Points on a hilly landscape, in no order, each with its height.
From any point a climber steps to the highest of the 2 points nearest to it. It stops when none of these is higher. Distance is the straight distance between rows; heights are no part of it.
nomo: [143  66 121  91 174 137 112 128 151 139  94 174  91 105 115 173 126 152
 130 185 108 153 149 148]  h=4.79
Zapa: [188  89 112 101 136 181 119 150 132 116 122 126 114 131 144 124 176 129
 101 121 149 104 148 153]  h=4.87
gali: [122  70 155  92 160 101 125 134 173 125 116 157 111 110 151 177 138 140
 129 211  97 149 151 167]  h=4.42
mamub: [140 162 133 109 129 167 115 142 158 143 104 152 112 155  95 140 160 135
 124  98 146  74 125 128]  h=1.73
nesi: [154 164 125 170 128  95  79 158  94 124 147 126 112 133  97 109 161 108
 112  86 164  88 113 113]  h=2.19
foli: [112 166 133 165 137 119 145 123 132 121 119 116  93 112 104 136  88  98
 139  89 122 150  92  83]  h=3.74
zamob: [190 115 143 161 133 114 148  73  99 113 168  60  93 105 149  62 146 114
 146 149 144 115 168  76]  h=2.41
mivu: [136 126 127 150 149 162  97 155  83  99 127 114 124 112 119 135 139 145
  74 118 189 123 108 158]  h=2.52
Tiboz: [196  99 147 143 165 130 147  96  51 135 175  61  92  97 140  47 117  93
 129 144 147 124 153  99]  h=2.00
mik: [141 188 129 154 106 119 119  86 133 162 173 121 174 164 106  84 141 134
 164 123 122 134 153 101]  h=1.03
Gove: [125 152 160 127  89 125 102 166  17 153 165 138 144 106 139  70 161  66
  99 101 180  85 137 153]  h=3.34
zuf: [131 120 101 156 106 100 111 123 129  82 118 149  98 123 103 159 116 150
 140 113 122 106  99 124]  h=3.32
lif: [116 123 135 115 144 132 109 144  88 173 168  88  87  90 126 140 152  54
  77 117 177 100 113 130]  h=2.96
Mani: [119 114 138 105 142 176 108 147 143 141 119 134 109 132  94 160 146 110
  92 123 160 113 131 141]  h=1.98
mekeb: [160 164 108 127 120 159 128 139 133  97  57 195 106 122  84 153 129 158
 151 107 140  79 111 112]  h=4.19
vakuv: [135 145 172 166 156  74 170 134 115 108  95  45  38 100 130 132  90  84
 124 121 114 127 121  93]  h=5.33
sog: [119  75 105 122 130  87  91 140 153 130 125 121 106 123 134 153 112 170
 112 175 119 149 136 165]  h=4.00
kina: [139 132 123 137 147  87 113 174 162  98  65 141  80 118 107 178 139 123
  99 132 122 138 115 110]  h=2.81
gemit: [128 150 131 151 101 119 143  75 142 148 162 117 153 130 139  93 121 136
 169 126  92 158 152  88]  h=1.32
dig: [146 144 137 146 130 100 104 156 166 122 101 114 107 116 132 150 152 115
 102  97 111 132 130 100]  h=3.05
Dav: [140 125  94 113 112 157 145 107 145 132 170 140 152 191 115 114 120 146
  99 121 123 142 123 157]  h=2.40
pagu: [ 73  82 154 121 132  93 173  95 141 153 175 103 161 106 209 116 129 137
 160 158  93 178 154 131]  h=2.03
Fosut: [ 87  70 115  72 123 147 183 123 162 160 138 183 198 164 156 126 104 141
 161 130  86 122 112 189]  h=2.76
big: [156 113 132 136 116  83 139 125 172 104 134 132 109 107 176 161 191 155
 115 136 105 134 146 100]  h=2.87
vudus: [140 159  96 146  90 151 121  85 139 108 159 166 152 167  98 129 116 137
 141 133 132 108 120 139]  h=2.69
Muki: [ 84 107 140 134 184 141  99 155 108  72  75 103  94  93 119 160 127 172
  92 152 172 142 103 137]  h=2.04
Leg: [169 127 147 142 126 137 127 130  42 138 179  99 114 107 148  93 138  74
 102 104 161 114 152 134]  h=3.98
zet: [153 139 121 120 107 208 135 135 104  93 101 167 141 163 105 119 149 147
 143 109 150  64 137 158]  h=3.49
Luv: [119  80 126 127 134  72 108 128 167 138 144  81  78 123 134 162 134 106
 107 176 129 140 139 141]  h=3.65
Vena: [187 113 113  84 121 203 139 158 120 111 147 132 158 180 143  86 189 116
  87 112 159 114 138 155]  h=4.37
Piro: [119 109 121  98 113 137 170 110 160 155 184 137 188 178 147  98 119 130
 125 131 103 177 117 148]  h=2.10
lito: [ 57 123 130 124 113 115 148 100 159 210 146 129 164 126 145 111  87 123
 174 109  80 133 129 115]  h=2.55
kamag: [120 120 122 127 136 173 117 137 104 114 155  98 145 154 109 104  86 144
  85 114 153 172 103 162]  h=2.11
sepu: [166  74  99  84 164 179 126 123 134 122 112 190 130 125 108 127 112 176
 122 172 120 149 147 163]  h=5.23
nedi: [148 156 153 105 104 153  98 183  49 142 154 155 153 136 128  93 178  90
 102 107 194  68 131 172]  h=3.06
bepe: [157 133 131 146 153  82 127 180 133 103  76 109  56 109 116 166 142  97
  74 118 149 103  99 122]  h=2.62
liv: [156 106 111 139 118 110 156 146 175  96  44 180 111 104 148 169 152 134
 152 118  77 121 125  94]  h=2.25
Lise: [138 182 123 142 134 178  97 133 104  87  71 181 142 130  82 138 138 185
 154 113 168  73 105 120]  h=4.61
safo: [129 143 121 128 121 150 130 121 109 121 160 100 175 175 119  65  72 134
 112 102 132 181 122 128]  h=1.89
retu: [154 128 103 132  70 138 131  99 148 105 135 169 206 162 141 106 153 156
 180 157 103 131 165 145]  h=4.30
Zeg: [ 77  67 164  84 140  58 124 122 167 124 156 135 119 122 155 192 145  95
 143 212 110 160 148 160]  h=4.02
Vok: [137 159 124 152 150  89 115 175  88 109 109 112  94 105 102 132 138 106
  84  88 165 113  76 109]  h=2.42
mer: [107 148 120 147 121 141 130 100 116 163 151  98 156 132 107  95  78 137
 138 108 112 165 124 102]  h=1.63
rano: [119 169 106 127  77 120 155 147 141 127  60 198 176 112 111 172  98 148
 172 112 104 116 112 116]  h=3.42
geni: [131 103 118  97 123 108 169 148 190 142  58 193 138  86 158 177 129 124
 178 141  76 136 120 118]  h=1.93
vog: [170 114 116 140 109 164 117 126 143  90 117 139 120 117 145 138 168 134
 125 125 133 108 171 130]  h=5.34
Pofod: [163 120  93  93 142 208 119 122 110 113  98 191 139 160  84 114 116 198
 139 159 129 127 128 155]  h=5.68
sufu: [127 121  92 163  98 132 110  88 119  75 159 138 123 140 115 130 102 143
 133 113 145 120 126 141]  h=2.99
zed: [106 172 139 138 148 134 105 153 129 113  79 149 131 110 104 181  97 149
 107  95 133 146 109 105]  h=5.44
zik: [110 124 135 120 164 140 126 110  98 171 167  96  97 113 111 123 114  51
  86 133 162 143 124 107]  h=3.18
dizu: [106 187 127 154 104 125 123 115 136 128 115 158 165 115 113 152  93 151
 137 106 117 150 124 122]  h=5.02
bafuz: [154 149 141 165 128 146 111  91  83 129 162  95 115 127 117  61 104 103
 159  97 147 113 145  90]  h=1.24
sadur: [ 78 103 141 145 161  90 129  93 119 134 113  55  69  96 108 124  63 121
 149 166 121 152 127  92]  h=4.23
sovo: [102 184 115 129 156 137 111 146 128 103  71 179 139 130  93 157 137 207
 132 115 150  76  67 106]  h=4.66
gek: [133 117 122 129 146 146  95 155  66 134 137 114  96  89 134 137 138  88
  68 108 193  94 119 156]  h=2.73
nug: [ 87  82 142 116 129  90 158 108 169 169 165 157 174 103 188 151 142 119
 154 149  84 146 145 167]  h=2.43
Relin: [118 124 133 134 138 106 113 144 169 123 124  87  56 133 133 163 150  84
  99 134 132 130 128 114]  h=3.35
Zaf: [174 137 107 136  92 133 116 114 149  77  96 178 156 129 127 127 163 147
 168 140 115 109 173 126]  h=4.81
fen: [155 187 102 130 105 151 123 136 152 112  52 212 154 126  90 152 126 168
 180 131 105  96 124 120]  h=3.81
vavom: [169 126 150 134 116 145 102 162 102 134 140 152 126 111 143 114 187  90
  98  88 175  70 145 153]  h=2.74
nop: [117  73 110 144  98  81 129 112 171 128 140 127 134 121 157 136 141 160
 144 152  98 137 155 154]  h=3.60
Bevo: [125 126 115 135 153 141 114 151  50 109 157  72 140 140 124  99 107 144
  65 110 191 152  94 148]  h=2.31
dirak: [128 195 137 119  82 147 129  96 156 176 170 110 186 182 119  99 153 143
 130 126  95 123 144 121]  h=0.81
Fito: [129 108 115 124 186 152  93 147 103  91  52 139  87  88 113 158 118 200
 120 139 156 110 104 119]  h=1.80
vosam: [107 137 141 118 112 108 140 112 174 172 155 160 195 122 180 143 158 152
 152 136  87 136 161 139]  h=2.75
feb: [ 93 102 102 155 120  80 110 132 132 103 104 140 110 106 119 156  92 177
 138 145 125 134 114 146]  h=3.64
tege: [163 156 132 126 123 139 104 154  32 156 174  92 157 116 132  60 144  72
  82 103 170 123 148 160]  h=3.63
valan: [146 153 139 150 117 157 118 122  76 106 169 103 141 167 119  61 132 115
 156 103 159 108 125 139]  h=0.86
tana: [ 80 118 161 139 162 124 116 126  91 124 117  35  64 101 114 120  61 107
 115 161 152 158 122 124]  h=4.56
Bafar: [ 54  83 128 134 131  93 136  96 131 139 128  72 102 117 136 131  60 131
 165 149 104 160 130 126]  h=3.84
Kula: [149 117 120 149 139 102  97 178  58 108 135 147  73  82 140 150 161  87
  72 127 191  70 109 172]  h=2.53
duro: [129 169 126 166 116 110 186  89 150 134 114 113 110 118 130 139  95  96
 157  87  94 159 112  53]  h=4.11
luzaz: [118 102 138 116 129 111 169  97 134 156 191 107 182 135 198  84 113 125
 136 155  90 198 136 138]  h=1.79
Zefan: [112 161 144 124 111 156 134 117 176 155 149 144 139 135 129 139 145 124
 112 105 102 149 154 106]  h=1.25
savim: [ 73 144 165 135 155  49 151 167 122  94  60  84  89 116 104 181  82 106
 127 155 114 175  68 108]  h=5.79
tupet: [161 103 136 155 115 111 143  77 117 106 177  66 100 116 174  98 158 139
 129 143 109 147 153  88]  h=2.82
puzi: [196 137 129  98 120 219 139 146 114  90 136 171 150 197 116 109 160 143
 123 122 147 100 145 168]  h=3.91
mezun: [163 134 144 168 127 117 113 139  96 118 131  82  92 105 152 121 146 105
  97 100 153 118 164 130]  h=4.41
sek: [115 147 171 138 183  90 133 141  86 129 112  40  43  89 128 125  85  81
 109 143 169 121 113  95]  h=4.92
Meven: [167  81 111 102 168 159  88 151  88 106  82 136  72 101 110 138 134 176
 103 169 160 115 127 152]  h=1.55
Pevin: [139 180 126 141  81 190 124 113 121  89 123 146 147 175 103 114 160 121
 175 122 144  50 124 157]  h=3.08
Venes: [138 163 127 106  96 146 133 124 181 143 101 157 142 152 117 138 162 140
 137 106 111 103 159 115]  h=1.49
pebod: [ 64  85 149 106 141  61 138 131 168 137 121 161 107  98 148 182 123  93
 155 161  84 141 129 130]  h=3.61
lor: [ 94  75 117  87 111 155 135 134 160 145 119 157 154 160 124 139  98 147
 139 144 103 146 119 169]  h=2.44
Zag: [192 164 125 108  98 172 146 132 122 121 175 110 196 197 138  69 147 105
  95 116 152 162 142 140]  h=0.30
non: [159 152 158 181 137  90 137 147 108  95 103  82  65  94 156 132 129  98
 127  99 131 107 137 110]  h=4.84
geded: [122 102 120  65 116 139 154 148 137 144 124 195 215 177 153  92  99 167
 150 128  92 152 109 195]  h=3.10
tuzi: [126 161 140 150 156 117 148 100 129 162 162 107  75 107 112 136 123  71
 100  93 127 141 115  83]  h=3.43
kifod: [189 155 125 121 121 159 127 160  76 104 182  97 170 189 124  54 141  92
 113 105 156 139 110 141]  h=0.53
biri: [ 98 143 146 154 150  52 179 142 132 107  83  44  53 120 114 154  80  96
 130 160  94 151 101  98]  h=5.72
rufi: [ 94 118 127  93 146  99 141 153 195 141  59 172 102 122 118 182 136 120
 144 131  90 142 116 115]  h=1.61
sagu: [148  99 100 120 131 116  97 153 106 147 180  60 123 136 117 102 147  85
  77 137 162 123 122 132]  h=0.93
zot: [147 144 100  97 158 206 107 122  73  97  88 181 139 139  82 113 141 200
 156 133 166  84  96 132]  h=5.13
Pif: [103 158 115 114  87 116 144 116 159 171 128 180 214 122 147 145 108 153
 175 121  91 117 148 151]  h=3.12
Ruk: [113  94 124 124 140 112 132  98 164 166 168  77 106 128 150 113 157 117
 130 135 115 154 136  84]  h=1.42
vis: [146 196 150 106  94 178 140  96 135 157 170  83 170 201 106  88 140 121
 134 108 136  85 136 125]  h=0.59
vavo: [ 56 118 147 123 182 149  91 155  93  90 100 108 146 126 112 148 137 167
  81 143 188 156  87 126]  h=2.24
Fup: [ 91  93 117  93 135 187 115 144 170 140 120 140 123 150  94 152 118 149
 105 144 123 147 127 151]  h=2.20
nipa: [ 90 138 124 145 116  72 156 105 141 188 130 132 139  93 153 117  91 113
 175 111  81 159 126  86]  h=2.17
zozut: [137 111 109 118  97 134 110 139 135 127 133 171 204 161 121 110 113 187
 158 147 107 138 153 161]  h=3.88
vigak: [139 106 132 161 100  89 136 101 155 100 172 112 129 140 167 126 170 159
 140 148  99 143 154 112]  h=3.22
Tunib: [ 30  84 160  89 135  89 131 108 175 156 128 118 137 117 151 174 113  85
 172 158  91 160 133 125]  h=3.27
negu: [ 87 104 145 129 129  84 151  98 172 150 153  91 120 107 176 129 138 114
 143 155  82 178 148  95]  h=1.70
kozov: [ 43 100 122 114 131 106 142 114 172 182 136 146 131 129 131 151 106 121
 157 119  97 147 107 134]  h=2.90
mukud: [120  97 114 129 124 120  94 127 153 160 178  97 128 134 123 120 140 120
 100 121 133 127 134 109]  h=1.16
bib: [128 116 121 104 110 124 132 136 139 159 126 182 225 127 157 115 109 163
 186 126  94 112 124 189]  h=3.47
tezi: [161 113 141 146 170 153 140  84  90 140 165  93 106 101 106  73  91 120
 132 128 135 128 155  91]  h=1.62
vinif: [130 171 143 123 111 170 131 109 114 171 171 104 136 164 118 101 131 100
  92  92 151  85 133 129]  h=0.38
res: [158 135 121 147 110  77 153 141 184  95  97 176 138 109 168 170 168 145
 153 138  77 132 143 104]  h=2.54
mogiz: [130 179 113 157  95 116 172 106 167 142 115 162 156 119 141 143 107 119
 155 100  89 142 128  94]  h=4.57
Sur: [ 99 165 118 121 154 129 125 154 127 123  39 187 127 121  93 172 111 162
 140 121 123 130  74 100]  h=5.07

Where does a climber stop that starts at each point below?
gemit: zed
lito: Pofod
Meven: zed
Gove: savim
sagu: zed
valan: sog
Fito: zed
Piro: sog
Bafar: savim
geni: sog

For each start below, name every point that the climber comes to, in order.
vis: dirak mik gemit mer safo kamag Bevo mivu gek lif zik tuzi foli duro mogiz dizu zed
kifod: valan bafuz tezi Tiboz zamob tupet vigak nop sog
luzaz: Piro Dav vudus sufu zuf feb sog
nedi: Gove tege Leg mezun non vakuv biri savim
